A landscape with many valleys, sampled at points; each row gives a point and its height.
A ball rolls from a point to the lowest of its 2 nearest points, and stops where none of them is lower. Distance is the straight distance between rows; heights are no part of it.
J394: [180 151 164 108 161 142 139 159 131 126 123 153 117 188 101 106 152 135
 141 103 105 121 156 117 105 118 154 117 111 108]  height 5.44
J945: [138 146 130 103 107 140  97 153  95 129 137 130 126 132 145 110 146 113
 116 163 140  96 177 115 153  60 128  77 139  90]  height 5.46
J693: [151 107  54 122 115 173 155 141 138 119 120  67 106 153 144 138  66  85
 132  92 115 135  88 109  85 193 119 112 116 154]  height 5.07
J9: [123 110 136 146 147 147 172 111 136 160 169 102 130 114 120 141  83 125
 104 164  95 160 112 181 145 147 141 152  89 171]  height 6.74
J60: [141  78  76  95 177 120 137 110 140 150 102 141 116 170 118 151 161  80
 106  77 111 107 115  93 120 174  96 157 106 140]  height 4.59
J720: [134 122 183 119 152 105 152 156 133 119  64 205  93 162  94  73 204 148
 144 148 107 101 164  98 151  75 144 102 155 113]  height 7.61
J731: [ 35 100 112 136 118 139 129 110 106 149 144 106 135 145 160 147 186 108
  61 153  97 151 133  94  89 182  93 109 134 115]  height 7.91
J959: [145  89 113  99 119 153  96 184 133 152 107  92 176  90 147 150 144 108
  78 133 157 148 129 147  94 152 162 148 129 105]  height 4.09
J423: [187 116 145 113 145 164 124 176 150 109 104 134 131 125 106 124 111 145
 141 120 139 112 114 186 113 137 162 179 124 163]  height 4.88
J978: [113 156 109 158 127 118 136  81 147  89 145 132  94 147 149  83 105 122
 214  95 119 131  83 134 152 138  85 117 129 174]  height 4.17
J787: [116 142  96 166  89 122 131  96 124 153  57 101 138  71 120 115 110 104
 114 172 136 105 137 141 116 100 129 139 151 151]  height 6.61
J741: [124 165 147 118 138  88 158 122 203 127 103 156 128 105  65 135 126 146
 155  81 123 171  97  79 118 156 129 134 109 102]  height 4.89
J618: [172 131  74 119 109 130  85 133 150 118 149  73 152 119 160 123  95 102
 136 100 131 151 106 117 108 157 117 131 105 143]  height 4.69
J263: [164  80  67 132 132 109  85 180 130 108 135 112 183 126 155  96 177 106
 170  69 169 122 109 157 128 155 104 172 110 166]  height 4.33
J851: [189 144 183  89 179 156 118 151 153 106  98 119 113 172 116 138  45 143
 147 117 100 106 132 152  99 146 143 177 133 135]  height 5.40
J797: [172  80 109 147 156 119 119 170 120 109 104 143 169 107 102 122 161 124
 137  85 174 100 107 177 137 149 147 184 137 182]  height 4.56
J833: [130 100 116 126  99 119  84 115  94  86 171  83 125 124 183 207  65 139
  69 138 178 126  88 116 165 129 147 154 111  73]  height 3.62
J952: [163 155 103  76 127 102 145  81 123 109 106 103 159 147  73 121  85 117
  68 125 124  89 202 135 132 123 134 157  74 134]  height 1.22
J755: [131 113 131 149 126 139 162 132 143 197 169 140 167  72  89 127 133 128
 122 161 117 181 140 155 167 111 156 163  89 130]  height 6.32
J749: [104 132 134 134 139  84 145  94 141 138 118  77 130 131  95 167  67  93
 130 114 111  87 119 102  68 200  99 160 118 164]  height 8.59
J255: [174 136 138 162 164 165 192 152 136 187 153 122 153 151 134 109 140 118
 160 160  77 116 171 184 116 123 155 129 134 181]  height 6.35
J558: [146 148 150 111  78 172  99 191 137 163 114 118 168  77 151 150 133 132
  91 131 170 168  87 189 106 171 127 106 170 106]  height 3.66
J207: [154  76 118 108 179 143 105 162 118 116 175 108  88 151 154 180 132  88
 119 109 113 121  95  71 139 153 133 125 133  97]  height 4.73
J999: [108 142 176 105 147 163 147 131 158 108 116 157 125 120  94 137 103 171
 103 161 128 144 132 128 121 121 169 146 131  97]  height 5.10
J584: [153 138  89 140 126 162 120  95  90  99 138 107 133 158 183  99  83 136
 136 130 115 102 180 178 155  88 138 128 117 203]  height 7.64
J434: [184 115 139 128 153 155 164 161 130 197 182 134 166 146 101  80 163 132
 158 170  98 139 195 129 149  99 163 136 136 120]  height 6.01
J122: [205 144 167 110 117 127 138 190 162 145  49 137 113 111  93 121 122 144
 140 137 145 145 134  93 134  90 181 139 152  81]  height 7.27
J918: [ 87 205 172 149 115  67 109  98 117 113 133 128 134 122 132 177 122 135
  89 129 162  84 153 144 148 152 127 104 121 124]  height 5.71
J138: [112 177 153 128  99 144 100 125 110 145 189 152 137 121 183 106 132 134
 144 154 120 148 118 153 137 123  82  83 132 149]  height 6.43
J324: [171 143 125  95 107 127  99 155 109 104  83 159 132 179 103  50 157 112
 139 114 142 100 197 119  71 126 131 115 101 121]  height 5.21
J542: [122 113  92 166 138 144 122 148 117 148 119  93 119 104 176 136 142  98
 170 122 120 123  90  92 111 128  99 106 169 141]  height 3.52
J120: [105 165 145 115 101 145 153 126 143 133 101 132 128 148 109  69 133 150
 153 162 117 168 150 112 134  82 121  58 173 106]  height 7.67
J427: [102  93  90 142 114  91 130 119 119 113 166  96 138 118 166 177 111 139
  75 109 154 143  86  90 128 181 151 138 102  88]  height 2.96
J31: [ 96 116  99 119 116 110 114 137 108  84  92 177 131 134 154 111 139 139
  93 105 184 103 136 168 138  96 112  99 126 118]  height 4.90
J614: [ 42  80  77 155 105 105 160  79 126 119 168 122 113 108 129 124 126 149
 128 112 133 168  81  95 145 163 128 119 122 105]  height 2.15
J10: [ 71 134 148 142 116 162 124 178 159 133 118 133 144  79 141 158 169 156
 113 121 155 198  41 156 116 180 125 104 161 111]  height 3.25
J210: [ 63 138 172 123 130 141  94 147 129 128  94 177 125  88 111 118 170 119
 140 157 123 136 105 143 110 111 122 113 181 135]  height 7.86
J360: [176 112 129 137 146 126 124 167 125 144 133 110 141 167 126 165 158  62
  98 115 132  64 158 223 146 102 121 116 102 156]  height 7.06
J204: [ 35 111 126 133 112 151 120 152 127 136 101 155 160  94  87  71 209 118
 126 171 134 195 126 135  90 124  93  92 164 129]  height 7.92
J983: [ 90 162 126 117 102  98 117  58 134 118 124 112 129  84  94 145  80 143
 146 145 136 107 169  62 145 104 110 146 150 118]  height 3.45
J443: [ 73 104 105 147 106 137 156 125 176 127 135 124 126  97 118 142 106 113
 133 126 134 176  48 126 116 158 108 113 129 126]  height 2.80
J187: [ 77 131 166 108 131 109  49 100  96 118 170 144 116 115 130 109 111 132
 137 146 105 132 152  84 121 111 106 176 112 131]  height 4.68
J52: [180 157 153 120 143 142 113 131  89 112 141 147 117 140 176 145 122 192
 113 132 190 124 139 135 160 105 175 105 139  84]  height 6.29
J399: [133 136 113 107  91 152 144 141 172 129 199 157 108 153 175 105 129 121
 144 120 121 156 110 144 158  87 103  77  99 112]  height 6.54
J911: [114 159 166 118 163  70  91  92 102 108 138 146 105 136 123 160 153 109
 110 117 112  83 174  90 125 120 118 135 120 115]  height 5.08
J842: [115 123  68 178  84 121 137 107 104 124 146  86 111 119 194 120 112 116
 183 143 109 141  88 144 145 145  90 102 146 173]  height 3.86
J268: [ 76 110  91 145 128 114 112 120  82 102 108 151 142 113 154 111 167 156
 132  95 166 125 120 119 106 146 125 135 149 122]  height 4.72
J38: [183  93  84 107 149 123 108 146 131 145  84 126 141 154 112  95 166  88
 142  90 127 102 168  94  88 142 110 151 109 125]  height 5.00
J700: [ 93  65 123 123 110 157 144 120 155 126 148 141  61 120 104 157  60 108
 122 142 109 157  61 146 153 115  95 140 110 113]  height 3.42
J109: [127 138  90 139 121 144 164  99 126 153 149 126 107 146 146  88 137 163
 175 161 114 158 139  63 166  77 122  88 154 121]  height 7.87
J600: [117  87 135 159 113 108 103  87  55 117 138  70 115 109 148 190  73 162
  59 131 161 112 133 172 169 121 169 186  87 119]  height 4.43
J490: [158  75 106 126 154 125  99 127  89 102 210 100 139 151 168 154 138 100
 139 101 105 105 102 109 171 127 121 144 105 146]  height 4.38
J517: [ 62  91 137 146  91 116 142  58 103 110 171 136  49 155 102 137  65 141
 116 143 104 138 116 126 169 101 102 153  95 126]  height 2.53
J40: [160 134  83 175 152 146 153  98 103 161 100  80 146 104 142 127 110 116
 101 168 129 112 142 156 100 135 172 163 144 170]  height 6.16
J215: [138  94 149  88 177 140 158 130 154 110 169 174 113 128  74 136 102 167
 123 117 112 163  95 146 133 142 146 175  80 107]  height 4.64
J817: [ 23  79 158 131 111  92 117  81 125 102 145 151  86 123 103 116 116 102
 112 114 119 125  82 127 113 117  78 157  94 152]  height 3.35
J41: [169 201 165 107 122 154 137 146 115 111 174 164 130 177 174 112  86 224
 158 126 142 137 143 142 145 138 144 115 144 122]  height 6.05
J875: [112  45  55 165 117  96 123 125  94 143 119 100 120  94 153 161 172  96
 137 127 109 114  91  77 140 138 110 163 134 145]  height 3.91
J118: [211 157  98 109  75 124 115 166 145 139  67 135 134 100  92  84 137 135
 138 107 164 134 144 113 142 116 161 102 123  86]  height 7.05
J456: [100 142 197  98 147  85 123 151 126 121  97 183 114  81  57  92 186 121
 138 146 122  91 164 116 125  96 123 113 140 124]  height 7.75
J226: [127 131 154 145 157 192 156  96 112 132 156 133  95 127 154 122  54 132
 150 184  73 129 126 195 117 131 124 168 141 183]  height 7.12
J639: [185 195 141 154 104 125 135 123 109 119 101 121 128 158 167 148 108 158
 147 106 184  95 153 110 155  99 150  60 150 100]  height 6.58
J655: [108 171 141 100  73  92 123  77 145 112 128  96 143 123  70 112  58 127
 115 152 135 108 211 113 107 131 103 146 110 138]  height 2.02
J225: [147 111 164 147 152 161 122 206 142 154 123 139 116 143 136 167 191 103
 120  99 130 142 102 112 117 115 122  98 149  84]  height 7.65
J243: [127 133 149 124 145 130 186 127 140 170  52 151 115 132  95 109 174 133
 122 166  87 128 145 111 137  80 141  93 171 121]  height 7.33
J466: [133 162 149  90  81 110 121 155 128  96  82 152 124 124 115 118 136 133
  94 143 172 117 161 165 145  75 124  63 122  91]  height 5.15
J969: [ 90 120 113 138 142 108 140  86 139 168 126  97 141 117 114 172 138 107
  86 128 100 143 127  90  83 170 112 167 130 126]  height 8.15
J252: [139 149 120 143 137  97 114 106  97 104 131 100 144 119 153 182 109 121
  80 106 145  84 141 160 138 141 161 144 113 151]  height 5.23
J202: [ 53 116 132 147 132 100 107 168 141 154 124 110 147 125 163 153 215 103
 118 127 131 139 112 141  90 144  90  92 149 111]  height 7.79
J257: [156  95  95  80 176 120 155  91 136 118 128 136 110 142 104 165 109 122
  72 116 116  89 140 123 125 116 141 156 106 113]  height 3.58
J314: [142 141 131 171 155 137 159 117 120 137 130 132  96 181 153 126 156 143
 180 113 105 127 120  80 154 119 141  53 146 101]  height 8.05
J628: [162 155 166 119 101 175 123 177 180 151  70 129 127 134 111 171 132 111
 114 117 133 166 109 121 117 138 149  99 132  64]  height 7.50
J758: [173 152 176 107 157 171 100 150 113  72 144 145 102 207 175 121  64 183
 149 117 113 108 140 119 107 163 143 139 155 123]  height 5.85
J218: [160 181  96 125  86 118 159 119 187 128 154 123 109 179 133 119  99 141
 169  82 146 145 113 107 165 128 114  73  90 116]  height 6.71
J765: [110  92 100 120 125 127 156  94 130 160  71 136 128  95  90 117 164 103
 116 169 104 145 152 108 126  80 115 164 146 153]  height 6.95
J130: [ 80 183 205 144 105 103  77  96 107 105 144 148 135  71 149 167 105 160
 120 155 146 120 139 150 126 135 145 156 139 124]  height 6.12
J847: [181 126 164 100 175 164 171 182 145 162 129 170 127 159  89  79 169 176
 157 155  93 133 166  96 126  97 176 150 151  97]  height 5.72
J686: [122 135 142 118 121  75 134 114 181  98  90 141 121 116  75 118  81 134
 165  87 139 129 103 128 121 141 107 147 127 162]  height 4.37
J888: [ 79 208 182 130  70 110  71 104  92 125 141 144 131  94 160 102 106 164
 161 160 152 144 139 152 119 145  89 114 174 144]  height 6.31
J492: [216 204 155 122  76 133  85 175 108 118  80 144 132 156 130  84 113 172
 161 118 145  96 181  93 134 110 163  92 136  82]  height 6.85
J703: [143  96 155 160 151 168 158 161 129 143 183 130 172 157 130 151 162 100
 119 154 133 105 153 227 131 111 137 135 142 160]  height 6.70
J729: [ 78 115 158 122 143  97 100  81 131 117 109 134 100  92 102 138  95 116
 147 167  95 133 118  57 129  85 109 179 148 127]  height 4.29
J908: [139  64  74 156 130  89  77 121  97 104 162 109 160 105 178 127 163 119
 138 101 145 112 111 101 158 124 123 189  94 158]  height 4.16
J299: [ 74 141  85 167 152 117 140  68  97  83 126 141 118 158 148  96 135 165
 172 102 139 117 127 150 126 157 113  90 140 146]  height 4.48
J697: [ 71 112 122 117 112 166 128 175 146 157 129 121 172 118 128 128 212  96
  79 161 137 181 131 126  87 123 119  66 147  89]  height 7.88
J68: [ 89 144 147 132 159 107 176 108 173 158 153 168 114 105  71 121 178 131
 138 113  94 187  94 104 151 138 122 130 113 126]  height 5.31
J954: [ 67 128 150 107 143  64 124  85 157  97 116 163 126 117  90 104 126 105
 136  59 131 109  91 149  73 151  81 140 104 154]  height 3.83
J211: [148 149 148 142 137  92 165 120 141 180 158 140 139  96  99 166 187 122
 116 131 120 145 148 105 180 104 139 116 109 112]  height 5.84
J308: [207 119  79 105 110 122  60 167 114 147 141  70 186 116 163 113 156 115
 119 112 158 123 150 107  97 152 156 132 113 123]  height 4.42
J694: [152  97  66 143 161 174 178 109 111 130 128  72 147 138 134 132 103  92
 106 123 103 104 104 146 106 194 151 142 115 174]  height 5.58
J593: [161 141 134 133 170 180 163 115 114 101 160 116 101 175 166 118  52 156
 164 151  79  87 115 203 172  95 136 116 127 175]  height 7.41

Where does a ball stop that starts at each point below?
J226 => J517
J703 => J952
J694 => J614
J118 => J542
J945 => J542
J399 => J614
